Points on a hilly landscape, in no order, each with its height.
A ball rolls from a point to the lowest of its 2 nearest points, and stops where none of them is lower. Distance is the straight distance between rows; heights are no part of it.
z132 height 4.91: 133  137  150  141  151  137  123  118  113  119  142  101  102  107  102  122  109  119  108  132  146  125  145  104  151  143  161  107  138  170  119  129  153  164  126  112  124
z710 height 5.50: 170  135  129  128  129  138  111  119  145  106  142  130  124  131  109  113  155  113  111  124  111  145  140  120  115  163  138  150  149  139  109  128  128  107  104  132  147
z914 height 7.81: 132  107  138  143  120  101  117  139  101  118  142  112  125  139  149  98  146  135  130  122  127  136  129  96  137  149  148  139  108  123  123  140  123  101  125  105  132
z243 height 7.67: 140  130  117  142  137  93  111  135  88  115  162  112  125  136  164  101  135  146  109  116  121  138  110  90  135  151  124  149  118  131  119  140  119  130  119  99  129
z263 height 4.59: 132  170  143  125  135  114  148  144  117  138  124  136  125  124  138  127  117  101  112  116  113  120  128  102  134  130  163  145  141  147  128  126  119  130  101  100  131
z655 height 5.69: 98  138  119  143  126  152  148  130  153  133  86  139  145  126  116  123  105  158  130  145  130  113  115  142  147  123  101  100  133  143  145  121  132  105  110  158  123
z249 height 4.94: 126  131  150  150  146  116  136  106  118  138  99  141  137  102  131  117  118  88  139  139  132  131  128  121  149  140  148  146  139  152  144  130  133  93  102  146  140
z891 height 5.05: 154  137  123  133  125  144  119  113  129  125  125  142  140  120  112  121  136  99  134  132  127  143  141  133  113  143  131  163  150  137  125  129  130  109  116  140  139
z509 height 7.21: 139  146  126  114  121  119  135  107  109  137  126  168  123  118  150  164  134  104  123  150  115  125  129  147  116  106  147  158  130  95  131  106  96  126  141  117  93
z384 height 6.33: 158  138  155  114  127  159  149  112  124  118  109  123  133  126  120  122  168  114  120  123  112  148  149  113  113  96  158  132  139  158  114  128  108  102  120  141  117
z961 height 2.35: 117  95  156  152  137  131  138  133  124  126  124  106  136  118  113  108  131  128  156  129  141  137  147  104  156  148  138  119  112  145  154  140  145  113  136  124  119
z2 height 2.17: 138  145  144  123  146  137  104  122  136  108  131  119  136  112  102  114  156  115  144  99  104  137  155  117  129  151  127  153  136  157  138  133  141  137  143  130  148
z577 height 4.40: 136  147  124  135  136  136  114  116  100  126  128  132  161  135  147  132  119  123  116  128  95  110  120  126  123  122  125  142  142  147  128  118  129  131  143  143  111
z291 height 2.94: 126  106  143  154  136  136  118  120  118  121  123  113  141  122  130  98  147  140  134  139  121  122  137  109  152  162  141  124  116  144  135  137  137  93  123  133  120
z830 height 5.02: 128  139  136  128  133  174  137  124  161  109  131  100  123  127  101  102  150  160  132  118  113  110  158  129  136  141  130  97  133  162  138  139  124  133  116  138  129
z246 height 3.41: 133  140  123  143  118  124  106  127  88  117  129  128  158  137  160  117  132  130  122  123  102  113  118  120  130  150  125  151  130  136  132  131  126  109  132  126  111
z886 height 7.25: 99  82  118  113  109  135  125  135  121  139  105  122  133  144  146  131  135  164  143  132  147  124  123  149  118  87  100  95  110  121  125  147  123  99  129  147  121
z368 height 4.04: 135  183  133  129  122  138  147  131  115  120  122  144  134  112  116  118  124  99  118  117  111  117  143  111  126  133  150  164  158  159  140  142  119  128  97  105  133
z39 height 7.01: 120  120  119  137  112  114  128  145  142  131  153  137  124  121  97  106  127  121  148  119  148  144  136  123  115  132  115  136  130  115  128  141  143  153  128  101  152
z991 height 3.55: 134  116  133  157  150  145  108  101  126  125  121  104  138  116  127  110  130  146  124  145  113  121  124  116  148  154  133  112  129  159  124  120  140  117  132  149  130
z341 height 5.38: 146  114  118  147  133  93  99  122  128  121  152  141  121  109  112  120  125  99  144  123  152  162  135  118  117  155  108  167  133  110  122  122  149  135  128  122  143
z701 height 8.05: 120  143  112  130  110  99  144  145  110  138  149  147  112  132  146  125  124  105  134  123  144  134  126  128  133  173  136  169  121  102  142  136  109  122  111  81  118
z716 height 3.80: 143  104  129  119  104  136  113  141  132  125  125  116  150  148  151  129  160  145  142  116  134  137  147  140  112  116  107  135  104  106  121  143  118  97  137  139  117
z853 height 5.64: 137  116  118  114  136  115  131  133  173  148  129  108  110  144  117  143  121  120  141  119  137  142  125  152  131  154  119  126  126  101  128  107  129  131  120  142  137
z823 height 4.20: 116  109  108  150  120  126  111  119  153  141  135  141  140  111  106  127  111  116  168  140  147  140  127  155  133  149  81  148  135  108  153  126  151  132  130  142  136
z311 height 7.64: 139  147  121  119  135  91  128  146  111  127  160  124  105  136  139  128  121  118  115  104  126  139  127  98  113  141  143  143  133  117  107  119  130  159  129  81  134
z462 height 2.36: 119  113  116  149  123  124  121  146  172  130  165  117  123  140  109  115  137  155  129  130  135  114  126  140  148  172  87  122  120  114  136  136  137  140  119  138  146
z936 height 5.77: 96  159  150  131  139  141  148  137  141  115  123  121  121  113  106  126  101  147  124  122  129  112  132  112  149  106  130  81  141  157  138  122  149  166  138  117  126
z749 height 5.35: 104  148  130  144  139  113  121  137  125  132  144  131  131  112  112  109  96  134  131  126  126  108  125  111  141  147  127  117  142  143  136  127  153  158  129  103  143
z832 height 7.45: 151  144  129  112  129  114  125  142  129  102  163  128  103  126  106  116  143  131  103  101  121  143  138  100  106  135  147  133  142  130  99  130  135  154  124  87  150
z366 height 5.53: 117  132  121  158  139  120  137  102  100  140  91  154  130  94  132  112  105  115  118  155  138  113  112  135  150  152  148  134  139  153  136  143  124  94  85  149  143
z894 height 0.74: 155  114  128  118  137  140  129  120  153  123  141  103  96  144  123  113  145  153  98  140  137  138  117  119  126  140  154  85  120  128  92  124  130  124  106  126  148
z942 height 3.09: 126  141  106  127  125  163  126  122  163  133  126  130  135  121  103  134  115  130  139  138  123  117  129  156  129  143  101  131  146  130  144  124  132  137  122  151  127
z579 height 3.76: 126  111  114  127  103  142  118  122  136  117  154  143  125  119  134  151  144  154  135  136  131  130  124  143  107  76  99  137  117  87  120  124  117  157  157  118  95
z276 height 7.32: 116  120  158  138  139  106  150  130  82  125  117  119  118  117  154  118  122  112  134  119  135  138  131  85  151  123  166  132  111  148  142  138  125  114  123  104  111
z210 height 7.22: 111  125  104  148  127  111  115  128  75  119  144  121  137  138  167  101  119  162  104  130  124  109  93  112  136  144  119  126  118  130  122  137  124  124  123  114  123
z154 height 6.02: 155  129  115  116  141  153  112  114  166  105  143  110  114  131  98  119  156  142  132  106  120  143  144  139  109  129  103  129  140  134  114  132  134  142  112  144  152
z846 height 5.95: 102  161  138  129  131  133  155  146  127  125  121  144  139  130  126  132  93  133  119  126  116  107  113  110  132  102  126  106  140  141  141  124  140  149  138  109  127
z941 height 7.85: 115  143  116  124  125  90  142  151  111  147  152  136  107  130  145  123  103  110  131  115  142  130  122  109  126  148  139  149  125  111  135  130  126  148  119  77  128
z835 height 2.62: 97  120  107  142  120  143  134  139  177  132  131  125  130  142  105  116  108  165  141  132  132  104  129  152  141  155  87  102  129  121  145  128  132  129  117  138  132
z994 height 5.94: 129  155  144  109  126  136  152  153  165  128  101  125  146  140  118  137  138  112  141  106  111  123  142  128  137  133  131  141  135  133  154  124  117  116  126  143  127
z213 height 5.52: 88  122  130  132  119  148  161  128  129  126  85  137  138  135  128  129  113  165  128  140  130  119  115  125  136  81  103  91  126  139  137  129  130  114  123  147  113
z552 height 6.18: 119  148  137  122  117  130  159  159  152  135  108  135  135  147  127  134  118  119  118  127  123  111  119  133  140  143  149  125  127  123  143  127  124  113  112  124  130
z665 height 4.55: 124  144  134  145  140  134  113  126  160  130  147  122  112  112  89  114  119  141  112  143  137  107  144  130  158  170  146  108  140  157  111  134  131  148  117  117  154
z616 height 4.67: 122  161  110  139  119  133  123  137  117  106  156  142  138  120  116  124  129  125  129  112  105  104  135  126  130  163  107  157  140  136  151  132  139  157  142  109  130
z802 height 8.48: 122  113  122  132  127  103  132  133  106  137  116  135  122  137  147  118  123  119  123  136  144  127  109  132  130  153  155  132  117  110  130  142  123  101  109  126  148
z135 height 2.56: 157  108  128  108  161  97  107  120  122  126  130  118  112  156  165  148  133  112  96  125  117  145  108  117  118  141  147  118  117  111  101  109  120  128  138  148  147
z718 height 5.59: 111  143  147  109  149  127  130  141  150  125  129  96  127  132  125  131  109  155  140  99  117  118  127  108  141  102  116  87  141  142  129  112  142  168  155  125  125
z741 height 3.52: 133  117  123  130  136  117  110  116  85  127  140  124  142  131  144  117  129  138  121  127  111  141  126  104  106  75  129  122  126  130  104  124  126  148  158  127  122
z872 height 6.91: 144  153  127  111  131  121  133  119  132  130  131  154  123  113  128  161  131  93  140  138  121  132  137  133  109  121  134  164  134  103  133  102  114  147  149  118  108
z141 height 2.98: 121  99  129  118  124  119  103  123  109  135  134  125  152  127  146  147  118  132  131  133  128  143  143  141  106  75  101  131  107  109  132  125  111  135  173  143  97
z763 height 8.54: 137  98  115  130  105  106  111  124  79  122  130  138  119  132  158  142  151  124  114  135  158  133  112  160  111  151  136  146  112  105  114  156  110  90  110  133  135
z849 height 4.33: 128  128  135  163  142  146  134  132  144  129  131  109  118  106  108  127  116  139  104  151  134  106  149  126  181  175  168  103  118  174  131  125  127  119  112  136  122
z277 height 1.72: 149  107  137  118  150  105  107  127  145  126  142  99  110  147  136  127  134  132  119  121  128  148  114  109  128  134  136  110  116  117  102  111  138  138  140  134  151
z388 height 4.56: 146  173  123  130  112  156  142  123  123  119  121  157  141  118  107  127  131  93  124  128  111  119  139  140  116  137  137  168  157  144  143  135  122  124  109  131  127
z82 height 6.64: 119  144  116  117  119  147  138  114  148  132  127  157  129  113  130  163  124  127  144  144  109  120  118  148  124  104  118  147  142  105  143  108  115  143  151  131  99
z599 height 4.42: 133  127  137  118  106  134  118  138  131  129  117  130  159  139  146  148  147  123  149  121  125  132  152  148  120  132  109  150  108  113  145  127  114  96  151  146  98
z893 height 3.42: 142  100  104  134  112  138  118  115  138  127  144  134  114  139  135  134  151  143  124  148  142  134  106  159  127  141  99  130  115  94  121  129  132  115  114  145  131
z973 height 1.29: 151  138  117  118  125  141  129  136  162  121  143  105  117  157  126  123  147  145  98  134  115  118  118  133  127  156  139  111  127  120  107  123  127  123  115  132  142
z637 height 3.25: 133  115  122  116  136  131  142  101  126  149  107  146  114  120  120  126  114  113  118  152  143  145  103  132  117  88  145  110  132  133  109  123  128  126  112  142  149
z78 height 3.83: 123  99  104  145  122  126  105  107  143  139  129  138  125  119  132  143  127  136  151  154  145  133  104  171  141  149  88  133  123  96  141  125  144  123  128  155  126
z572 height 2.10: 122  147  111  128  114  123  132  142  91  125  129  134  136  154  168  132  128  134  104  127  114  104  107  124  131  157  140  146  119  123  133  134  114  107  122  112  106
z436 height 5.20: 130  122  117  114  130  124  120  133  140  127  139  118  136  145  147  154  126  139  139  124  112  123  120  134  127  119  99  130  118  102  134  102  124  150  167  140  106
z261 height 2.18: 140  132  134  106  125  123  155  138  154  141  119  134  112  133  107  127  124  109  134  123  148  155  132  127  110  109  149  131  135  116  115  121  123  130  115  118  149
z307 height 5.17: 121  139  153  130  132  168  161  133  152  114  112  88  112  124  105  125  129  150  123  115  134  117  159  121  149  118  136  88  131  164  148  134  134  139  116  146  103
z937 height 4.95: 151  152  133  125  138  134  119  109  99  118  125  144  145  114  122  126  130  99  129  122  107  144  146  108  98  88  136  161  152  156  119  122  118  139  139  131  125
z582 height 6.87: 121  120  161  132  136  94  134  130  94  133  101  135  141  119  154  125  134  98  142  118  131  144  143  100  134  103  148  144  116  135  136  130  119  106  142  130  122
z405 height 6.29: 115  128  128  133  114  136  166  110  133  140  73  151  128  110  126  127  118  107  113  154  143  124  108  150  134  108  140  115  132  145  128  137  126  101  91  154  142
z247 height 7.90: 124  77  145  133  121  104  110  130  85  122  115  111  135  134  162  127  166  149  131  133  147  134  125  130  127  132  140  114  103  120  117  159  121  81  131  137  137
z717 height 7.31: 140  137  137  118  137  134  110  125  141  92  162  123  100  116  87  105  163  141  118  102  129  149  148  109  119  131  135  116  133  145  105  143  147  163  127  104  157
z645 height 3.14: 136  103  131  126  113  139  108  133  117  116  131  107  156  145  153  116  164  166  129  120  116  128  144  124  116  92  98  116  112  128  113  140  125  110  152  137  112
z586 height 4.72: 109  133  132  153  134  145  110  127  173  118  153  123  113  109  80  113  134  162  130  128  131  102  158  138  168  173  115  98  124  172  119  149  129  157  125  132  149
z418 height 6.74: 111  96  136  126  131  116  135  130  138  147  123  112  118  129  127  110  119  144  160  122  152  146  124  114  135  108  122  94  117  120  129  128  139  135  134  123  140
z190 height 6.58: 114  98  132  128  121  121  126  150  146  125  131  101  130  148  139  108  139  167  151  114  134  130  133  111  129  115  110  99  109  115  128  130  136  132  143  124  131
z497 height 7.11: 107  99  124  114  102  134  146  151  134  140  105  131  131  146  135  118  136  148  144  125  151  131  127  139  119  107  122  103  108  109  132  144  121  100  123  127  130
z669 height 4.78: 120  141  128  120  165  108  118  135  124  142  141  115  125  146  157  142  92  124  110  119  105  105  100  107  138  132  130  102  132  125  114  99  144  163  154  115  134
z44 height 5.37: 96  156  155  138  154  102  130  158  152  137  115  139  141  124  113  138  89  110  138  113  115  111  135  122  163  161  122  135  138  144  157  121  147  138  132  109  136
z606 height 2.88: 154  150  104  107  123  130  142  118  101  131  134  151  104  152  151  144  131  110  93  141  117  126  107  136  110  146  163  144  135  113  109  125  104  114  95  112  114
z869 height 4.64: 136  143  155  149  154  140  132  112  130  125  120  113  120  98  102  125  118  112  119  138  131  123  141  118  153  147  154  122  145  172  132  125  148  135  117  130  127
z230 height 1.70: 135  135  151  112  135  128  146  129  150  132  110  121  130  119  109  126  130  107  153  109  134  151  147  118  115  95  135  130  139  134  124  121  121  137  127  131  138
z670 height 6.88: 102  117  132  136  120  117  147  140  146  145  134  136  120  119  97  98  111  130  153  126  157  139  127  122  130  115  132  108  127  121  132  140  143  147  121  99  154
z997 height 6.35: 111  145  129  117  116  151  156  152  163  131  118  121  130  142  113  119  117  151  134  120  126  113  129  131  129  118  124  106  131  129  143  131  132  132  121  126  130
z998 height 2.25: 137  128  143  111  133  126  136  126  127  126  121  126  125  115  107  118  133  121  152  109  136  157  151  100  98  74  134  127  130  133  113  124  122  157  151  116  135
z412 height 2.44: 154  126  109  117  117  137  126  124  127  121  148  127  121  144  138  143  140  132  107  134  122  134  110  132  107  112  125  130  121  108  108  117  121  136  141  127  123
z464 height 1.04: 132  153  119  119  110  131  148  160  118  120  139  125  130  165  157  130  135  139  90  121  104  96  112  116  126  149  158  126  123  123  128  124  117  120  128  107  114
z392 height 7.41: 131  84  105  118  102  148  116  118  119  132  124  124  127  139  140  123  154  164  125  140  153  129  119  154  109  94  101  112  109  117  103  151  125  104  115  139  133
z776 height 3.46: 128  182  141  122  135  152  132  132  123  103  132  132  131  114  107  114  141  123  110  110  97  101  148  115  135  138  156  140  146  173  138  138  132  149  120  106  134
z920 height 7.59: 114  115  140  140  121  111  140  144  89  122  139  115  116  137  143  102  131  148  125  127  124  118  128  87  149  149  170  118  103  134  137  142  124  106  120  97  121
z25 height 4.03: 146  123  125  166  155  152  108  109  145  126  132  100  114  107  116  119  122  144  101  153  121  111  134  123  166  171  154  100  129  170  118  115  132  125  126  147  132
z903 height 3.04: 132  100  102  147  108  129  102  103  95  132  131  154  130  111  130  126  122  121  133  151  158  142  109  157  110  127  111  147  125  115  121  145  141  108  112  137  139
z224 height 4.00: 145  155  107  125  114  142  144  126  152  142  139  145  106  137  103  132  116  117  96  148  135  116  119  147  126  161  151  129  140  119  116  126  126  130  101  116  141
z819 height 7.61: 133  77  128  135  110  133  107  116  99  121  119  114  137  132  151  116  174  159  125  137  148  133  131  143  115  111  108  109  105  130  106  157  133  85  119  137  132
z463 height 3.40: 130  123  111  128  99  130  127  134  123  115  155  148  129  114  118  134  131  129  145  129  141  135  134  129  95  97  109  153  123  97  131  130  128  164  154  103  111
z956 height 6.09: 128  108  121  129  145  90  87  109  57  133  127  131  149  129  173  133  127  120  110  131  118  142  120  133  118  113  128  142  123  134  115  132  112  112  142  143  122
z66 height 5.06: 110  146  126  130  136  125  126  146  142  129  129  136  141  122  117  137  106  120  144  115  118  115  126  127  130  144  109  138  141  130  152  118  148  150  149  123  131
z630 height 6.67: 135  139  147  119  113  157  152  125  131  121  99  127  154  131  124  121  151  122  132  118  114  134  145  123  121  81  129  130  136  147  130  139  111  107  126  149  112
z3 height 6.77: 127  117  110  134  115  99  111  121  64  125  142  134  132  137  170  125  127  138  113  126  132  132  108  129  117  115  122  139  113  118  116  137  118  125  133  113  117
z119 height 5.00: 139  105  134  142  153  101  94  113  141  129  136  118  131  110  109  117  128  112  158  119  140  163  135  118  128  145  106  147  137  127  121  121  153  136  139  134  156
z235 height 2.13: 133  106  122  136  97  125  107  107  90  133  127  156  134  99  133  155  132  112  145  143  157  144  131  176  101  117  117  162  115  104  125  145  114  97  128  127  118
z434 height 3.01: 148  126  113  125  121  144  122  112  156  114  157  132  113  125  121  148  158  141  130  143  123  129  118  150  125  132  102  144  133  93  124  115  124  143  133  132  119
z234 height 3.66: 124  120  104  131  101  130  144  128  149  142  144  153  104  127  112  133  128  120  142  150  152  134  111  160  127  150  124  127  124  88  133  128  128  133  114  115  135
z877 height 4.29: 136  142  136  118  167  115  121  119  105  139  133  118  125  151  161  136  111  118  93  125  95  120  110  105  126  112  155  100  132  136  104  103  123  147  141  128  132
z812 height 1.84: 154  145  114  124  105  133  131  125  101  124  134  147  124  142  141  127  149  107  110  132  131  137  127  136  116  160  155  171  135  121  117  139  105  93  97  116  115
z539 height 4.30: 132  153  135  133  130  141  133  124  141  134  133  130  117  116  102  111  120  128  115  140  129  120  128  126  135  140  155  120  143  149  118  130  132  130  107  117  150
z501 height 4.28: 134  117  160  156  165  127  121  100  118  135  111  109  134  99  117  121  119  100  148  137  126  141  138  110  155  148  141  130  133  162  144  120  148  115  130  151  125
z735 height 4.27: 152  140  127  115  109  134  125  127  105  124  122  146  149  132  132  133  134  104  125  127  121  140  144  124  96  96  138  164  133  128  120  127  108  123  142  133  112
z74 height 1.16: 142  124  143  107  142  116  125  137  164  131  141  94  94  146  114  121  131  144  117  125  144  141  123  118  135  134  151  91  127  125  98  116  139  143  116  111  151
z401 height 2.86: 139  124  125  117  123  115  120  134  121  119  148  123  136  131  132  125  131  132  135  118  130  143  138  104  92  87  118  133  119  117  115  121  123  168  169  113  128
z568 height 5.47: 138  157  133  128  161  127  113  105  113  130  129  135  133  105  114  136  105  98  130  120  106  135  130  108  111  96  130  147  160  161  120  117  140  166  143  125  138
z950 height 2.74: 138  124  139  105  135  117  158  117  132  146  97  144  116  132  132  139  127  92  115  134  136  155  120  126  118  88  155  124  126  124  116  123  111  118  112  144  146
z469 height 5.51: 124  137  117  106  134  121  134  143  183  137  143  102  106  149  111  151  126  138  136  109  124  116  127  152  143  160  115  117  128  99  136  110  131  155  129  127  127
z855 height 5.18: 123  146  156  124  162  118  109  130  131  126  138  97  113  120  115  125  118  131  120  119  123  114  134  101  156  141  151  103  141  147  115  116  154  165  145  105  136
z212 height 6.23: 121  146  144  130  127  106  142  136  107  137  97  156  149  122  157  142  114  80  130  122  121  130  134  126  132  119  133  162  129  132  142  124  117  107  120  132  118
z602 height 7.15: 131  126  132  131  117  137  132  139  133  113  148  127  122  125  107  96  150  138  141  112  133  136  146  111  111  117  122  121  132  128  125  148  140  147  133  101  150
z782 height 8.23: 121  93  134  135  104  104  102  136  77  127  118  128  147  123  160  139  150  134  134  128  149  126  129  160  110  141  127  137  105  122  124  160  117  74  128  133  136
z245 height 4.57: 108  115  111  101  127  143  134  118  134  135  111  132  129  145  146  171  122  138  120  134  115  120  114  165  129  88  110  118  123  108  136  113  103  118  134  171  94
z453 height 3.65: 144  120  127  113  113  141  113  123  117  125  132  138  150  122  127  140  136  120  134  132  129  148  154  134  90  80  111  153  118  117  124  129  109  133  153  139  103
z935 height 6.15: 107  147  136  126  134  132  146  135  128  131  113  143  146  114  120  138  98  122  142  122  113  125  122  111  124  76  109  119  144  142  147  122  139  159  154  132  121
z617 height 2.87: 138  165  148  115  151  161  114  114  137  98  129  113  129  113  96  118  167  123  123  101  96  127  157  118  138  149  150  133  135  178  133  134  137  138  135  126  139
z9 height 4.87: 120  134  126  103  125  139  140  141  147  129  110  122  142  155  140  160  120  139  140  113  108  122  130  139  127  104  104  125  130  114  146  107  110  123  149  160  96
z260 height 5.92: 101  123  107  136  122  147  139  123  137  143  87  157  140  122  126  143  99  137  121  161  142  112  99  170  141  139  108  117  128  125  149  128  132  103  112  167  132
z590 height 5.34: 128  135  116  116  118  121  142  157  158  124  167  111  111  148  127  140  134  143  122  117  122  113  116  127  133  150  113  114  119  95  126  118  139  167  147  104  133
z814 height 6.93: 119  124  139  111  98  148  155  154  137  128  101  130  148  148  132  126  147  148  139  114  135  125  148  127  117  86  119  123  119  127  129  140  112  101  128  132  112
z984 height 4.31: 131  156  106  134  114  131  131  123  122  123  162  153  119  122  127  132  127  119  124  134  120  114  124  133  124  153  118  154  145  110  137  123  132  150  127  101  122
z491 height 3.95: 135  134  100  139  103  117  138  116  123  127  165  164  101  116  111  124  129  116  132  145  148  142  122  139  115  144  126  156  141  90  125  127  127  137  109  95  131
z685 height 2.84: 116  134  97  129  133  159  127  123  170  124  131  106  121  133  107  130  107  155  138  120  114  102  130  154  128  131  89  109  144  128  136  113  133  149  114  161  127
z51 height 6.39: 121  138  123  112  128  137  137  124  135  137  120  145  139  116  119  157  105  109  141  126  121  134  126  130  109  70  109  142  137  123  145  116  117  161  158  141  104
z414 height 4.99: 134  133  147  111  127  114  127  135  136  135  103  137  157  128  148  161  127  100  145  121  123  138  145  143  131  132  117  156  115  107  155  111  108  112  159  155  102
z989 height 5.40: 109  133  155  122  150  115  126  151  147  130  129  92  123  134  131  129  109  150  128  119  124  110  122  102  161  137  143  85  128  136  132  112  147  150  149  112  129
z248 height 5.33: 99  128  151  152  127  154  172  129  139  116  96  113  127  119  112  124  114  150  126  137  137  128  131  115  149  105  118  80  127  157  149  131  142  127  124  136  102
z153 height 1.20: 142  116  158  138  162  128  102  114  135  112  139  86  124  107  102  117  149  125  147  113  117  143  152  101  150  153  129  128  135  155  131  129  153  143  148  128  136
z425 height 3.84: 119  102  126  131  127  120  125  109  104  150  107  153  134  106  128  124  112  107  148  140  154  153  119  133  116  83  125  135  127  127  121  133  134  123  128  142  141
z714 height 4.06: 123  107  97  118  99  177  127  117  147  119  137  132  123  134  128  147  136  167  138  133  122  113  126  160  110  78  91  132  132  108  125  134  116  142  128  136  89
z600 height 3.38: 119  135  106  129  121  135  147  128  171  153  126  143  122  122  97  134  102  117  142  145  147  124  117  162  134  142  116  126  141  118  140  120  134  137  107  134  137
z50 height 6.21: 116  115  117  128  123  128  148  120  127  147  80  159  135  119  133  151  114  104  122  160  154  120  100  178  135  141  131  128  136  118  145  142  122  99  99  167  141
z760 height 8.69: 131  110  109  135  116  119  116  131  101  124  122  129  124  145  150  120  144  135  100  145  139  112  102  147  125  164  148  131  114  118  115  149  120  86  104  140  143
z171 height 1.80: 133  141  112  116  122  141  138  141  124  121  141  124  132  158  149  139  127  139  101  129  104  104  106  123  121  125  134  119  124  113  120  116  124  140  146  121  114
z169 height 4.11: 105  104  129  141  124  129  112  117  93  132  124  139  152  118  136  116  116  144  144  131  129  138  125  113  117  70  107  117  125  136  124  132  137  137  161  130  118
z880 height 8.28: 118  113  109  132  113  91  130  135  96  135  134  149  103  133  157  137  122  117  133  137  156  128  108  145  131  163  137  144  112  87  143  139  119  122  119  104  130
z382 height 5.96: 167  136  147  119  134  148  134  114  123  110  122  119  124  135  118  116  166  118  111  126  112  144  141  107  120  138  173  134  143  152  105  130  112  94  106  128  127
z847 height 5.36: 105  158  156  128  158  93  130  162  137  142  127  124  119  130  137  141  90  114  119  117  121  101  126  105  168  158  159  121  130  138  135  120  146  143  115  95  133
z538 height 3.56: 142  126  131  110  170  100  110  119  95  140  125  127  132  146  165  150  121  100  94  131  100  141  124  117  121  109  151  122  121  124  113  108  110  129  146  148  128
z191 height 3.68: 135  116  113  130  123  126  121  110  113  145  120  153  125  121  130  136  110  101  135  147  143  143  113  148  115  122  129  150  133  112  130  124  134  123  125  137  131
z726 height 5.55: 135  153  155  117  127  123  144  151  141  123  100  137  161  131  139  149  133  92  140  108  111  126  148  124  133  136  125  165  127  129  156  121  117  107  144  145  111
z992 height 4.88: 114  136  120  130  129  153  127  135  173  112  147  116  116  128  93  100  148  162  133  112  121  108  155  138  140  150  104  104  128  154  133  147  127  147  113  127  152
z268 height 5.23: 110  92  130  140  142  108  94  102  69  139  107  134  154  115  153  133  123  125  129  142  126  135  116  138  126  94  120  112  124  143  129  136  129  108  152  160  128
z250 height 5.13: 116  143  125  123  136  101  127  161  131  132  160  114  118  145  139  137  106  131  115  114  118  105  109  109  136  153  125  116  127  105  125  112  148  169  154  93  131
z881 height 1.87: 136  101  160  137  146  139  130  119  134  122  130  85  122  124  116  117  142  132  153  114  132  147  152  101  141  133  134  113  123  152  140  130  143  132  144  134  119
z663 height 6.46: 99  111  140  120  122  124  148  161  167  126  122  98  121  158  125  116  123  171  149  104  132  120  140  116  139  124  121  88  114  118  144  125  132  121  127  120  125
z379 height 1.91: 149  123  119  144  132  130  114  139  156  119  164  114  125  148  125  126  154  147  104  132  119  110  113  136  143  179  107  133  117  113  125  123  133  122  121  143  136
z432 height 4.32: 120  115  101  108  107  155  140  119  143  144  118  135  120  143  129  153  122  142  128  144  131  122  110  159  112  95  112  121  127  106  128  125  114  118  120  150  109
z377 height 0.66: 154  109  131  101  112  126  130  126  146  132  112  141  120  137  128  145  149  106  146  124  163  163  148  157  107  130  132  155  110  93  119  123  101  97  116  142  121
z761 height 5.98: 105  127  138  143  119  121  167  119  104  134  90  153  121  103  133  115  116  111  112  150  147  117  109  127  141  120  157  118  126  140  129  144  123  102  88  131  137
z750 height 4.62: 100  108  133  144  134  125  116  121  98  135  98  146  157  121  142  129  109  136  147  139  129  130  116  130  133  101  100  116  126  139  146  131  142  109  146  151  123
z6 height 4.54: 126  111  123  133  132  129  111  120  149  142  120  122  140  117  117  125  117  120  170  122  140  146  135  134  127  121  90  140  133  120  141  123  141  132  140  151  136
z977 height 2.29: 123  86  127  117  114  120  101  135  98  129  135  119  150  133  159  141  142  154  117  124  128  138  133  145  104  76  98  115  94  114  116  139  116  117  161  133  108
z531 height 5.81: 142  119  123  122  132  129  126  133  175  136  130  106  118  134  103  113  134  128  140  119  136  145  139  140  127  146  121  125  135  122  123  131  128  128  107  133  151
z361 height 1.22: 145  107  132  120  103  124  118  113  130  132  122  154  128  109  126  151  138  104  156  140  166  160  147  164  99  118  119  164  109  86  124  127  112  106  129  129  118
z188 height 5.70: 125  147  132  145  156  123  107  111  108  120  138  121  138  110  122  115  113  127  136  120  102  118  124  102  130  124  118  131  151  156  127  118  150  161  152  119  133
z158 height 5.04: 120  172  140  125  150  108  141  148  127  143  126  127  111  131  150  136  101  117  97  126  114  98  122  107  157  152  173  123  132  147  123  124  124  137  90  99  132
z494 height 3.58: 148  146  95  125  124  140  139  115  124  131  141  140  104  143  143  135  123  134  84  154  124  103  94  146  124  164  147  122  131  108  106  114  118  128  107  124  129

For each start below, name the point where the ball stops.
z190 -> z977
z782 -> z368
z119 -> z464
z616 -> z894
z941 -> z977
z531 -> z894
z914 -> z977
z210 -> z230
z245 -> z230
